Each row is a point on a landscape with many valleys, with its height.
From any point a ball takes the steepest step (drop divided by distance) to one of its 2 nearest points. It stops when none of these is lower. Distance is the straight distance between rows; heights are no part of it.
kizuz h=665: -4.1 -26.5 13.5 13.9 -18.5 4.7 -20.5 11.3 -3.0 -26.7 6.5 40.6 -8.7 -15.2
 -29.0 -27.9 -9.2 -35.6 32.5 -2.7 2.0 16.7 -7.4
Veg h=474: 25.4 17.7 15.2 13.3 -35.7 -6.0 -34.9 11.6 8.7 -35.4 13.5 1.6 -1.5 -19.7
 -29.3 -8.5 -29.2 -6.6 29.1 -0.1 -11.7 22.3 -5.1
Kov h=372: -21.5 8.9 7.5 4.4 -16.8 -12.8 7.1 -19.3 30.8 -3.2 19.2 -31.2 18.1 13.8
 9.5 -1.9 13.3 31.0 19.6 12.8 -15.2 47.6 -41.1
mume h=47: -10.9 6.3 12.4 0.9 -41.2 28.4 29.3 -6.6 24.2 29.6 9.5 -1.3 23.7 6.7 -5.3
 -23.5 8.8 25.9 -2.6 17.1 -15.9 41.9 29.3
rumeb h=187: -8.6 -1.9 -9.1 -8.2 27.6 -2.4 0.7 5.4 -0.2 -21.6 11.0 -18.8 14.7 25.3
 25.3 19.0 6.2 10.7 21.1 4.5 5.4 14.0 -18.6
Fet h=452: -10.3 -0.1 8.0 -3.8 -3.1 -13.5 -11.4 -26.0 20.6 3.9 -12.7 1.9 -2.2 -13.6
 -7.8 4.8 -6.8 -7.6 13.5 6.0 -1.1 35.7 -29.5
Pano h=610: -20.6 21.8 -4.6 -14.3 22.4 -20.1 25.0 -33.8 24.1 -7.3 -11.9 2.6 -25.1
 21.8 21.1 29.4 13.6 3.2 -32.1 -19.2 18.9 -14.6 15.7
pud h=672: -5.7 -23.4 -5.1 13.6 3.9 11.0 15.1 3.8 -8.6 -5.6 -8.1 46.4 -15.5 5.6
 -6.9 -21.4 11.6 -22.0 -12.0 -18.9 26.4 -27.6 38.2
vif h=567: -6.2 3.7 -1.5 10.0 16.1 -30.4 11.2 -44.1 23.9 -2.4 -6.9 15.9 -17.6 22.3
 14.4 5.4 21.4 13.0 -9.0 -21.5 34.5 -8.2 4.3
robiv h=541: 0.5 -14.4 16.1 2.9 31.3 -14.1 -22.7 -21.3 5.8 -23.6 -12.0 42.1 -9.6 2.8
 0.1 3.2 -12.4 -32.4 41.0 -9.8 39.0 24.8 -11.1
Dur h=411: 17.7 17.3 10.5 -3.1 -3.2 6.4 -2.0 -16.3 22.8 15.6 4.1 -6.6 31.1 6.0 11.3
 16.1 -5.2 24.7 16.5 11.7 7.8 49.3 13.7
zonil h=701: 16.5 20.5 11.2 -20.6 1.0 12.8 -2.9 -6.6 -5.4 27.6 -26.0 12.6 -3.1 -29.1
 -26.3 13.7 -36.0 -19.7 -13.6 7.6 3.1 10.7 30.6
Mekad h=48: 8.8 -19.6 4.7 22.9 -8.2 -30.4 -8.3 -30.9 22.0 37.5 -16.7 -2.8 6.0 -14.6
 0.2 -15.3 29.3 14.5 -19.1 -2.8 9.6 9.7 -31.7
kunu h=545: -16.8 11.8 -0.2 9.1 -1.0 -27.4 8.1 -23.1 14.9 -50.7 -1.1 30.1 -44.8 15.2
 -12.9 -11.7 -3.0 -9.4 20.4 -29.3 22.7 -4.0 3.9
gebe h=416: -31.7 10.7 14.7 -4.1 -12.1 -7.0 -4.7 -12.4 27.7 -12.1 5.4 -13.5 -2.7 4.2
 -8.4 -2.6 -11.5 -2.2 24.8 13.9 -22.6 48.1 -39.6
Vut h=242: -20.0 -20.1 10.4 21.5 -12.4 -19.2 13.1 -37.1 25.1 47.1 -13.8 19.1 -14.5
 1.0 -4.4 -34.8 34.2 5.4 -21.3 0.6 8.3 -2.8 -6.7
muf h=713: -11.4 -9.7 -2.9 1.0 -20.6 20.5 -0.1 52.5 -33.2 -16.3 32.2 -9.9 -8.0 -2.6
 -18.9 -26.7 3.6 -14.0 11.7 9.8 -35.6 -25.6 -5.5
pagoz h=700: -30.1 -17.8 1.1 3.3 -25.6 13.9 -10.5 30.0 -15.6 -23.8 13.5 6.3 -21.1
 -15.0 -38.4 -25.9 -5.0 -36.4 12.9 12.0 -38.6 -9.4 -25.4
fod h=462: 24.5 -20.0 -13.5 16.6 29.8 -24.3 -7.6 -14.6 6.1 5.2 -3.7 -9.0 13.0 13.2
 38.1 20.8 37.2 23.3 -22.0 -22.0 31.4 -29.0 -14.3
nub h=434: -8.7 42.4 21.0 -12.7 -0.4 12.3 -15.8 11.0 4.2 -4.3 -0.7 -13.8 -9.1 -3.7
 -11.1 13.9 -55.5 -10.9 28.1 15.1 -32.2 30.2 3.1
kupom h=292: 8.4 -18.1 9.8 34.3 -42.8 -2.6 0.6 -19.8 24.3 26.6 -0.5 18.4 0.9 -17.3
 -40.3 -39.5 11.7 7.4 1.4 -8.4 -5.5 22.3 6.3
redi h=609: -11.6 -2.6 4.0 0.8 15.3 -34.3 -34.8 -22.7 8.4 -34.7 -16.0 2.9 -23.1
 -14.2 -2.0 17.4 -6.8 -21.0 17.2 -5.2 2.5 5.9 -60.2
noz h=256: 16.3 15.3 -15.1 -1.9 -24.6 -7.3 11.7 -17.7 15.4 29.0 -4.3 -38.7 10.6
 -7.7 0.1 8.2 17.2 41.9 -28.2 -3.9 -10.8 6.6 -3.0
sebup h=173: -0.3 31.8 -2.8 -7.4 21.3 -7.6 -10.0 16.7 -2.1 -19.1 21.1 -55.2 7.7 15.5
 15.5 28.2 -17.5 26.8 24.4 9.5 -28.7 4.8 -31.0
vin h=571: 21.1 -12.7 17.3 -12.5 22.7 10.7 -30.9 -3.8 -10.2 20.0 -23.2 21.1 21.4
 -26.6 -8.7 15.8 -22.8 -30.8 12.2 15.6 13.9 23.1 -8.2
tafad h=159: -22.2 11.7 14.8 4.3 -38.1 26.7 12.5 15.2 12.4 8.5 30.8 -15.0 25.1 6.7
 -5.8 -24.9 2.5 17.1 9.0 30.2 -35.0 37.6 4.4
kab h=348: -14.6 35.3 10.7 -5.1 -16.5 21.9 17.0 6.3 18.4 -26.7 21.4 -4.1 3.9 27.6
 7.7 -1.7 -26.9 10.5 23.5 12.5 -15.8 38.7 32.3
birev h=579: -18.8 -36.5 1.1 9.0 10.7 -6.9 -2.3 -2.9 -7.0 -0.1 -0.2 24.8 -11.9 1.7
 8.0 -17.2 27.0 -25.2 -11.1 -6.9 15.9 -22.0 -18.4
pusak h=522: -13.4 -15.1 16.4 -14.5 4.4 11.7 -24.2 5.4 -8.9 34.4 -11.7 -10.8 16.2
 -29.1 -11.9 1.2 -9.6 -23.9 -3.0 32.9 -24.8 22.5 -43.0
nefu h=410: 42.7 24.5 -11.7 -5.4 2.7 -15.2 -21.5 8.1 -21.8 -6.0 -11.4 -16.2 -9.5
 -27.6 -10.9 21.7 -17.4 4.6 -10.7 -9.4 0.1 -34.4 -0.5
Setus h=520: -2.3 31.9 -11.3 -16.8 5.7 1.2 7.7 5.6 -5.8 -30.7 -5.7 -2.8 -30.7 5.0
 -6.2 18.9 -32.6 -7.0 0.9 -9.7 -7.7 -16.0 23.1
kav h=746: 5.3 -5.9 15.7 -7.3 12.4 28.5 -5.4 10.7 -9.1 -3.7 0.4 40.0 18.7 1.3 -4.8
 -3.4 -24.7 -26.9 29.9 9.6 18.8 29.1 28.8
tufus h=392: 10.4 -21.9 -13.8 24.4 11.1 -12.9 17.6 -15.6 10.1 22.9 -0.9 -1.8 16.7
 22.6 33.8 -5.8 41.9 32.2 -22.2 -13.1 22.9 -17.3 5.5
bigi h=188: -29.4 13.4 -5.8 -18.1 -15.6 22.6 44.7 -14.7 14.5 22.5 -4.4 -3.4 -3.7
 17.8 8.4 -0.5 9.6 16.0 -22.6 9.4 -10.4 13.3 28.6
Nam h=445: 23.1 27.3 19.6 -9.8 9.7 24.8 1.1 5.0 5.9 13.7 11.5 -1.2 38.8 12.9 20.2
 21.0 -19.0 17.3 22.4 20.1 6.3 41.5 44.6
raral h=500: 14.3 -19.4 2.6 -7.2 0.4 5.6 -22.5 2.1 -17.1 50.7 -10.0 -25.0 27.0 -32.7
 2.0 2.9 11.9 0.5 -20.9 21.0 -13.7 3.3 -37.4
zalug h=97: -28.4 15.8 1.8 -16.8 19.6 11.0 10.1 6.1 7.5 -3.9 18.5 -35.1 15.9 27.1
 19.2 19.3 -6.9 16.3 17.5 21.5 -25.3 27.1 -18.2
voput h=461: -22.2 37.2 11.0 -23.8 14.0 0.8 -6.3 -16.6 21.5 -12.0 -23.3 -1.4 -21.4
 5.3 -14.3 30.2 -45.4 -16.5 16.6 7.7 -16.6 31.0 0.5
Suri h=493: -0.3 -5.8 8.3 -11.8 33.7 -0.1 -26.7 9.0 -8.9 -40.3 -11.3 22.0 -9.9 1.2
 0.8 19.2 -27.9 -37.3 37.0 1.2 12.9 6.3 -12.3
Zapad h=625: -25.6 -0.6 -4.7 -25.6 19.3 2.6 13.0 -2.0 -3.4 30.3 -5.2 -14.7 0.5 7.0
 32.4 20.1 25.5 -3.4 -48.2 12.8 -3.9 -21.2 -6.6
Kuvo h=217: -3.7 -28.6 6.5 17.9 3.0 -23.0 -18.7 -27.5 12.0 21.4 -0.3 -12.5 20.2 -5.3
 8.5 -9.3 31.2 11.0 12.1 4.8 4.1 27.2 -64.5
Meno h=337: 30.1 25.9 -12.9 6.5 -17.3 -12.3 6.9 -10.3 15.8 -13.0 0.3 -13.2 0.6 3.0
 -11.3 9.9 -11.0 32.0 1.1 -17.2 12.2 2.4 22.5
Zigot h=368: 0.1 24.1 8.9 -15.4 -4.5 -8.9 9.2 -34.1 34.5 17.9 -15.1 -25.1 14.7 4.2
 4.1 26.1 -4.1 24.9 4.6 10.0 -9.1 45.4 -8.6
Serod h=473: 16.2 -23.0 -8.1 29.4 -13.3 8.2 11.4 5.9 2.6 8.2 24.1 -6.8 44.4 18.9 19.7
 -17.1 29.9 44.0 8.4 2.0 7.1 11.3 4.2
div h=409: -22.0 -32.1 -3.9 23.4 -1.3 -4.4 20.4 -9.3 3.4 12.9 23.9 -3.0 24.4 26.8
 26.5 -25.2 48.6 32.1 8.7 1.3 5.1 7.9 -23.5
mem h=387: 31.2 -5.6 -0.5 13.9 15.8 -8.2 6.4 -33.1 16.2 28.9 -26.9 12.9 11.5 -5.8
 -3.3 9.8 3.7 10.6 -34.7 -13.5 31.5 -19.7 36.3
rurut h=103: -35.8 29.1 2.6 -32.0 -0.9 9.7 30.9 -20.8 23.3 20.8 -22.2 -14.6 -16.4 7.5
 0.2 19.2 -10.1 -0.3 -21.2 12.5 -21.5 16.6 12.2
gifat h=419: -25.2 -25.8 5.4 -0.2 -17.4 8.4 1.0 -5.8 2.6 40.8 -9.0 6.5 -3.1 -21.6
 -11.9 -26.8 24.2 -18.3 -36.8 10.9 -13.9 -4.2 -20.3
zedud h=363: 3.6 28.0 -0.8 -18.7 4.4 -8.2 -13.8 0.2 -15.9 9.0 -21.4 -14.7 -17.6 -22.6
 -10.6 22.9 -25.3 -12.1 -18.1 6.9 -21.9 -22.2 -12.6
sulef h=184: -7.1 -22.9 9.9 20.8 -42.9 21.9 17.1 -7.0 16.3 35.1 9.5 18.4 18.9 -3.9
 -19.9 -39.0 20.0 10.4 2.2 9.8 -14.2 28.0 18.0
Raset h=70: 36.5 -28.7 -8.3 22.2 15.3 2.2 -4.5 -1.2 -5.4 1.8 -4.9 19.8 23.8 4.9 8.9
 -1.5 6.3 11.6 5.9 -11.5 35.2 -6.7 23.8
sus h=444: 25.3 6.4 2.2 -0.2 -2.0 -1.8 4.4 -29.1 16.0 44.9 -31.2 1.3 11.4 -26.3
 -18.9 9.3 -4.7 10.2 -30.5 -1.0 13.5 4.4 18.9
pir h=488: -19.7 13.0 -4.1 -1.8 16.5 -15.9 22.0 -18.5 14.3 -45.2 6.7 18.5 -24.8
 37.1 11.2 6.4 -0.2 -2.2 24.7 -22.7 24.9 12.0 11.4
lig h=563: 6.5 -5.6 16.0 -5.5 16.7 3.9 -44.0 22.4 -17.7 -9.4 0.1 -7.8 6.7 -22.4
 -8.2 6.4 -35.2 -30.0 33.3 22.8 -24.0 12.3 -41.7
mub h=285: -19.3 17.5 -6.4 -11.1 -20.2 28.8 37.8 15.5 -2.8 -8.5 22.5 3.4 -1.0 27.7
 3.1 -12.2 -8.2 13.2 5.8 5.0 -10.3 12.0 51.1
vopod h=477: 13.8 5.7 1.8 -9.4 -13.1 7.1 -7.1 -8.3 0.5 57.9 -23.9 -19.1 13.7 -32.2
 -9.3 5.8 1.4 8.5 -33.8 16.1 -10.5 2.6 -7.5
guni h=268: -18.6 27.4 -12.5 -22.9 33.8 -5.8 9.2 0.7 -4.7 5.9 -0.8 -48.7 -0.2 22.1
 31.7 43.1 6.8 19.1 -13.1 5.1 -22.8 -8.1 -19.9
nomas h=542: 40.8 -30.8 12.2 10.2 9.5 12.2 -36.7 10.9 -9.0 7.9 -4.2 29.3 27.5 -26.4
 -13.0 -4.3 -14.3 -18.3 20.1 1.8 24.1 16.5 1.8
mobip h=423: -21.9 4.3 -3.4 -9.2 34.3 5.7 31.0 -14.1 6.3 -19.0 4.5 22.6 -0.3 43.0
 32.6 18.4 11.8 1.6 22.2 -11.8 29.4 16.5 29.4
vunen h=490: -27.4 42.0 -6.6 -19.1 4.6 -12.1 13.0 -16.5 17.2 -27.3 -18.4 -12.2 -36.6
 13.0 -8.6 29.2 -28.4 -2.6 -5.5 -8.0 -18.7 0.8 4.4
parig h=322: -10.3 -38.9 5.5 13.3 14.3 -8.5 -4.9 -10.1 -1.2 12.7 5.1 8.3 22.3 11.0
 20.6 -15.6 30.7 2.5 15.4 4.2 16.6 14.1 -36.2
Vuvim h=397: 11.2 39.7 12.9 -5.9 -18.1 12.0 -3.4 10.1 6.3 -24.7 7.7 6.1 -5.8 1.8
 -15.9 4.5 -46.2 -4.6 22.7 3.1 -9.4 26.2 38.3
zapav h=343: -14.9 -1.8 -16.6 -12.5 21.7 3.0 3.3 23.3 -25.3 -28.7 4.1 -11.8 -17.7
 15.5 18.5 9.3 1.3 -7.5 -4.4 -3.9 -4.0 -34.5 -8.4
bara h=642: -2.0 13.2 -8.4 -22.4 29.9 2.3 10.7 3.5 -14.4 15.3 -10.0 -6.4 -4.4 5.5
 20.7 29.6 5.2 -8.1 -32.2 1.4 4.3 -30.5 18.0
Zasa h=347: -47.7 -3.1 -15.8 -10.4 -0.9 -1.7 33.0 5.4 -1.7 -8.0 11.7 -16.2 -21.4
 28.4 23.3 -4.1 28.4 0.4 -36.4 -4.1 -9.3 -29.1 -9.5
reso h=611: 4.2 8.2 6.7 -2.3 11.3 -31.3 -23.3 -24.4 8.9 -30.2 -27.6 20.2 -24.4 -23.8
 -16.7 18.4 -16.0 -30.2 -7.1 -15.3 11.0 -12.8 -23.5
semo h=286: 13.4 18.2 -6.6 -2.4 -19.4 19.1 24.8 43.7 -38.8 16.4 29.7 -21.4 6.6 0.3
 3.5 -12.3 -9.1 13.6 1.8 6.2 -20.7 -20.4 33.1
lopu h=463: -3.7 -26.8 -2.4 -3.7 -9.2 29.0 8.1 12.8 -19.3 49.2 -5.6 6.7 17.0 -15.1
 2.6 -17.7 16.8 -6.8 -28.8 17.5 -2.3 -10.3 8.6
leru h=283: 18.7 21.4 3.2 0.9 -26.3 -13.0 -26.5 15.7 -6.5 4.4 12.4 -44.2 10.1 -26.8
 -15.5 0.5 -13.8 16.5 9.3 12.6 -38.0 3.9 -36.5
dero h=492: -17.1 -4.6 16.3 -9.4 31.6 -7.6 -11.1 -29.8 14.0 -1.1 -20.9 19.7 -3.8 3.1
 11.2 17.1 -4.5 -25.5 22.1 2.8 19.8 36.1 -18.3
bunu h=594: 5.7 5.2 -14.2 11.1 -19.6 -12.3 4.5 0.3 2.6 -49.7 2.9 20.2 -35.8 0.4
 -25.4 -10.5 -7.6 -6.3 7.3 -29.8 13.1 -24.4 16.7
kize h=469: -12.4 -37.0 -11.0 31.3 -26.4 -8.6 6.4 8.5 -5.2 -9.7 25.5 -3.6 -3.3 8.7
 -6.8 -40.2 45.4 14.2 -0.7 -14.5 -4.6 -13.6 -22.3
Ruda h=181: -10.5 24.5 -4.4 -16.6 -16.0 -8.6 17.6 -21.6 19.1 25.1 -19.1 -26.0 -14.7
 -10.6 -2.6 14.3 4.8 13.0 -42.4 3.7 -16.7 -2.2 -1.8
Maruv h=412: -31.9 -22.2 -21.0 7.0 -23.4 5.7 26.5 21.8 -14.2 -16.9 24.1 -9.5 -13.5
 19.9 2.8 -28.2 38.7 6.6 -15.8 -12.9 -13.6 -35.0 -8.9
rezel h=775: -12.5 -22.8 2.7 -16.2 37.9 29.4 1.1 38.1 -39.9 1.8 15.6 -8.0 26.0 10.7
 28.2 3.3 6.2 -11.6 15.5 23.3 -6.1 -11.0 -13.1
Bopu h=589: -9.0 -14.8 -9.0 -12.0 2.2 14.5 -2.7 35.1 -42.2 16.5 7.5 -14.3 -3.5 -12.6
 7.5 -8.3 14.6 -14.3 -24.6 12.6 -16.2 -40.1 -14.4
laka h=454: 42.5 6.1 0.5 -3.3 15.0 -15.1 -38.7 3.7 -11.1 -8.5 -15.0 -8.2 10.5 -25.0
 -7.7 24.1 -21.2 -4.4 10.8 -1.2 9.4 -2.2 -15.4
porin h=738: 10.5 -9.8 17.6 11.1 3.4 -12.6 -17.7 -33.7 12.4 5.0 -31.0 44.0 -12.5
 -32.9 -36.1 -8.2 -18.1 -33.8 -1.8 -6.7 23.1 10.2 -1.2
seko h=586: -13.2 -7.0 1.9 -3.4 3.6 -14.2 -37.5 6.6 -4.1 -29.2 -7.3 -7.2 -12.9 -23.3
 -13.5 3.6 -16.0 -29.6 16.1 10.5 -25.1 -1.5 -63.5
dibu h=275: 32.6 -31.9 -13.5 30.6 26.8 -13.1 4.8 -12.5 4.6 25.3 -15.7 16.0 19.7 11.1
 20.3 -1.0 24.7 13.6 -27.7 -15.5 41.0 -30.2 30.5
vebuk h=565: 11.1 -19.8 -5.1 0.8 -1.4 7.3 -21.1 24.9 -28.1 0.8 2.8 -5.6 5.0 -20.4
 -10.1 -8.9 0.6 -14.6 2.1 6.3 -7.3 -15.3 -21.8
Zag h=432: 5.9 29.2 13.6 8.1 -49.7 -7.0 -11.2 -8.1 32.1 -13.6 7.2 -3.3 -4.9 -16.1
 -36.5 -13.3 -20.9 8.8 16.0 3.2 -23.4 41.7 -4.6
budis h=505: -7.2 -22.6 -11.5 1.2 -8.2 25.3 31.4 2.5 -8.3 39.3 -3.7 10.2 7.9 5.9 12.5
 -13.8 26.8 6.2 -43.7 0.2 6.2 -26.0 34.0
Mipa h=402: -23.3 -7.8 -10.9 -5.1 7.5 9.8 10.6 31.6 -12.6 -48.9 22.8 1.7 -11.5 26.6
 6.6 -8.0 -1.7 -8.8 24.7 -3.8 -6.1 -12.1 -1.4
nabu h=627: -29.2 -35.0 3.7 11.9 13.3 2.1 20.1 -5.7 -5.0 5.7 3.0 48.8 -13.9 20.5
 19.7 -29.6 35.1 -20.6 -11.0 -9.3 28.6 -24.2 15.1
nisob h=510: 41.2 2.2 13.1 15.5 -17.9 5.8 -39.7 37.6 -14.8 -37.7 27.6 -4.9 11.1 -20.8
 -9.8 -13.6 -18.8 -4.5 36.9 5.3 -8.9 -3.8 0.0
des h=728: 14.9 -4.4 8.6 -4.7 -12.7 32.4 1.4 29.6 -19.4 0.6 8.9 30.9 8.5 -10.2
 -19.1 -17.2 -22.6 -17.7 16.4 3.6 1.8 4.6 45.2
risu h=688: 8.3 23.1 6.5 -23.3 3.1 26.6 13.9 17.7 -26.0 38.0 -4.7 -1.1 3.0 -12.0
 -1.8 7.0 -27.5 -9.0 -4.5 13.2 -8.6 -1.2 36.2
Bolas h=289: 30.9 -27.3 -19.8 27.3 5.4 -3.8 2.0 14.8 -12.6 -25.5 4.2 21.7 -2.1 10.7
 2.2 -17.0 17.8 5.4 3.6 -30.4 30.2 -39.6 27.3
Mifu h=328: 7.0 3.9 -14.7 -17.0 38.3 10.7 5.3 36.7 -45.2 -7.4 11.2 -19.3 0.6 17.4
 34.4 18.5 3.7 -2.0 4.5 -0.8 3.7 -41.1 11.7
nilad h=327: -5.1 18.3 -3.1 -10.3 -11.3 -8.7 -18.4 16.5 -23.4 17.6 -6.5 -37.5 -16.5
 -29.9 -16.3 4.6 -24.3 -5.1 -8.9 13.9 -45.9 -18.4 -35.7
Negep h=634: 13.4 -4.5 5.0 21.7 -32.8 -3.8 -7.4 -2.8 8.9 -27.6 1.0 33.7 -17.0 -13.2
 -42.4 -25.7 -12.7 -14.0 19.0 -22.6 5.7 5.9 20.1
kezok h=451: -14.6 -2.3 9.4 -9.0 19.1 20.1 -14.8 30.7 -10.0 -40.0 11.9 11.2 -4.9 12.6
 -0.9 -2.7 -31.2 -26.6 38.9 12.2 -12.3 7.8 -2.6
vak h=379: -0.3 7.5 17.2 15.8 -39.0 -9.8 0.3 -27.5 34.3 2.4 0.7 12.3 -1.0 -8.2
 -26.9 -23.1 -3.9 8.4 20.9 -4.4 2.4 46.8 6.0
feva h=377: 22.6 12.6 -15.4 21.5 -12.4 -8.2 30.6 -22.4 23.6 3.0 -3.8 2.4 7.6 20.6
 0.0 -1.9 7.5 42.5 -6.7 -24.2 24.0 -2.9 40.9
guzo h=554: -13.8 12.1 -5.6 -17.1 3.9 -4.4 0.4 1.7 -3.9 -20.7 -14.7 17.4 -37.4 -8.4
 -8.2 9.7 -13.7 -29.8 -29.2 -10.6 2.1 -36.8 13.0
gab h=501: 32.7 -25.0 6.8 6.0 13.6 -9.9 -43.4 9.4 -11.2 -21.4 -7.6 17.5 6.4 -24.7
 -11.4 1.8 -11.6 -26.0 26.9 -7.6 22.0 -2.9 -25.3
Besep h=231: 24.8 35.5 2.4 3.7 -1.0 -15.1 -22.0 29.6 -14.7 -13.7 19.4 -51.4 2.6 -10.0
 3.1 13.1 -29.9 18.3 26.2 6.0 -32.5 -6.6 -24.2
tatib h=226: -11.4 18.6 4.6 4.3 -31.3 22.8 17.7 36.4 -14.6 4.5 40.7 -26.5 14.7 7.3
 -1.5 -25.0 -3.0 20.8 7.4 19.7 -39.9 4.6 18.1
Rigeb h=284: -5.0 1.6 -7.1 2.8 -13.5 4.5 45.8 -26.7 23.5 24.9 -6.9 5.3 7.9 22.4 9.5
 -2.2 18.3 36.5 -11.7 -7.8 13.2 16.0 34.3
Terov h=549: -17.9 -12.7 -16.8 -1.7 -12.7 6.4 25.3 13.0 -7.8 12.0 7.5 9.0 -20.4 6.1
 9.6 -13.4 27.0 -4.5 -54.3 -11.4 1.6 -51.8 25.6
viv h=353: -29.3 -38.2 11.9 18.5 -15.7 -14.0 -2.9 -24.7 8.0 35.5 -1.7 17.5 -9.4
 -7.6 -6.1 -42.8 41.5 -9.6 -11.4 6.5 -2.0 5.7 -38.1
faban h=323: -2.8 14.0 -1.8 -1.1 -17.2 -13.1 12.6 -23.7 32.5 21.1 2.4 -42.1 24.7 7.1
 13.9 14.7 22.1 49.3 -3.3 6.0 -11.3 37.1 -23.7
neduk h=516: 14.2 -11.6 -5.6 14.0 -18.6 4.9 -7.6 22.3 -6.5 -14.6 30.1 -14.7 27.7 3.2
 3.9 -13.4 11.8 21.7 14.9 5.9 -7.5 5.8 -9.7
mul h=528: 34.2 -24.5 -7.5 30.6 19.5 -40.7 -24.8 -21.5 9.4 -9.3 -11.0 8.5 -3.1 -3.6
 13.8 4.8 21.2 3.0 -13.7 -28.5 35.5 -37.5 -16.4
Meluv h=540: 24.0 0.6 13.1 -7.0 6.1 14.2 -28.2 38.0 -29.5 -2.8 10.1 -4.1 9.0 -19.2
 -5.4 -0.6 -29.6 -18.0 26.7 14.0 -10.9 -0.6 -1.7
tasa h=684: -22.9 -4.9 9.0 -6.3 -9.7 9.6 -13.6 8.4 -3.0 -23.8 -7.3 22.4 -21.4 -13.7
 -28.4 -13.8 -24.6 -43.8 16.7 5.9 -17.5 15.9 -13.6
zoni h=352: -5.5 13.4 -8.9 -14.6 7.2 18.1 35.5 1.4 -1.0 -9.9 0.4 14.5 -0.5 27.1 9.4
 7.3 -9.0 7.4 3.6 -4.3 16.7 9.6 46.2
napad h=282: -24.2 18.8 -22.4 -14.4 13.6 -11.7 12.4 8.5 -1.7 -24.8 5.4 -24.2 -27.1
 22.1 24.1 22.8 12.3 8.3 -27.8 -8.7 -8.9 -38.1 -5.4
dezov h=267: 5.4 0.2 -13.3 -20.7 47.9 5.9 3.5 10.0 -17.4 -12.3 4.1 -11.2 12.4 28.5
 38.8 36.0 12.9 7.1 6.9 -3.3 11.9 -12.2 9.4
Lolaz h=675: 4.1 20.4 -4.5 -24.6 5.1 23.3 26.5 4.9 -14.0 46.4 -6.6 -15.6 17.7 6.4
 19.8 19.9 -1.6 23.2 -17.3 11.3 -7.0 -0.4 37.6
tagaf h=584: -0.6 9.1 9.7 -6.8 15.2 -29.8 -8.6 -25.7 10.3 -14.6 -22.3 25.4 -25.9
 -21.5 -5.8 23.1 -11.5 -32.4 -38.9 -15.6 21.6 -39.2 7.0
Beg h=306: 29.7 -8.1 -27.4 11.8 -0.8 -1.9 4.2 28.2 -16.2 -32.8 20.5 -11.0 2.3 18.4
 11.6 -0.9 14.5 28.9 5.2 -23.0 14.3 -33.3 15.9
fesen h=659: 15.8 21.9 -9.3 -14.0 11.4 5.8 26.2 -9.8 -1.3 36.9 -13.8 -12.3 2.3 -1.9
 12.0 24.4 5.9 19.3 -44.8 -4.2 9.7 -25.5 40.8
bab h=521: 3.5 -18.6 -6.8 18.9 -16.6 -9.2 -3.7 -3.6 1.4 -14.8 7.9 5.4 -2.7 4.5 -5.4
 -20.3 16.4 8.5 7.9 -12.5 8.0 5.9 -13.9
vozis h=202: 37.7 15.1 -18.1 1.2 -2.1 -7.8 -13.1 24.2 -14.7 -47.9 16.2 -10.8 -6.6 8.3
 1.2 9.6 -13.9 18.2 25.8 -19.8 9.0 -20.3 16.3
zopo h=591: 37.4 -16.1 -8.2 32.6 -0.2 -29.6 -22.7 -12.6 6.2 -27.7 -11.4 20.0 -13.4
 -12.4 -21.4 -9.7 1.3 -2.1 7.4 -32.8 33.3 -26.3 -1.4
Vazor h=608: -30.0 -7.7 -7.1 -16.2 1.3 15.6 11.2 13.5 -17.2 24.0 4.6 -26.6 4.7 0.4
 13.5 -5.0 18.3 -1.1 -29.7 21.4 -22.8 -15.9 -21.0
Lis h=717: 29.8 2.5 6.1 4.4 -6.8 1.5 -13.0 -12.1 4.5 2.9 -16.9 22.9 1.6 -27.0 -29.6
 2.5 -26.1 -12.1 1.4 -6.1 16.2 6.3 22.7
Rem h=705: 25.2 -12.2 -2.7 0.2 11.2 26.6 6.0 14.3 -19.8 6.7 -10.6 36.4 4.7 -8.1
 -17.9 -7.9 -12.7 -16.9 -6.9 -10.4 26.9 -23.7 50.8
duza h=585: 2.5 -22.9 2.0 27.0 -0.3 -38.6 -20.2 -19.8 10.4 -0.7 -7.6 18.8 -23.0 -9.8
 -2.2 -17.8 25.4 -11.8 -19.0 -21.5 19.4 -30.9 -27.1
vodu h=762: -4.8 -24.6 5.6 -8.0 24.2 27.3 -0.4 16.9 -17.2 1.5 6.3 17.0 24.4 7.8 16.3
 -3.7 -2.4 -17.8 18.4 15.7 8.3 15.6 3.7
fedut h=219: -25.5 20.6 -14.1 -16.6 6.7 -18.5 3.5 -0.8 3.3 -2.3 -3.6 -44.3 -16.2 6.2
 16.2 24.5 11.1 10.3 -35.1 3.9 -23.2 -23.1 -35.6

Call two points neighbours if one is among the 2 nearest of the other. Go from one point of each pair to the other, from neighbour to neighbour, staying as low as possible. Name the highest point that can't be avoided.
zalug / Meluv | lig
fedut / rurut | robiv
Mekad / birev | duza
zalug / Mekad | bab
vozis / mub | Nam
dibu / vozis | Beg

Where does a ball stop that starts at each point below?
porin | mub
vin | zalug
Lis | Meluv
pagoz | mub
nomas | zalug
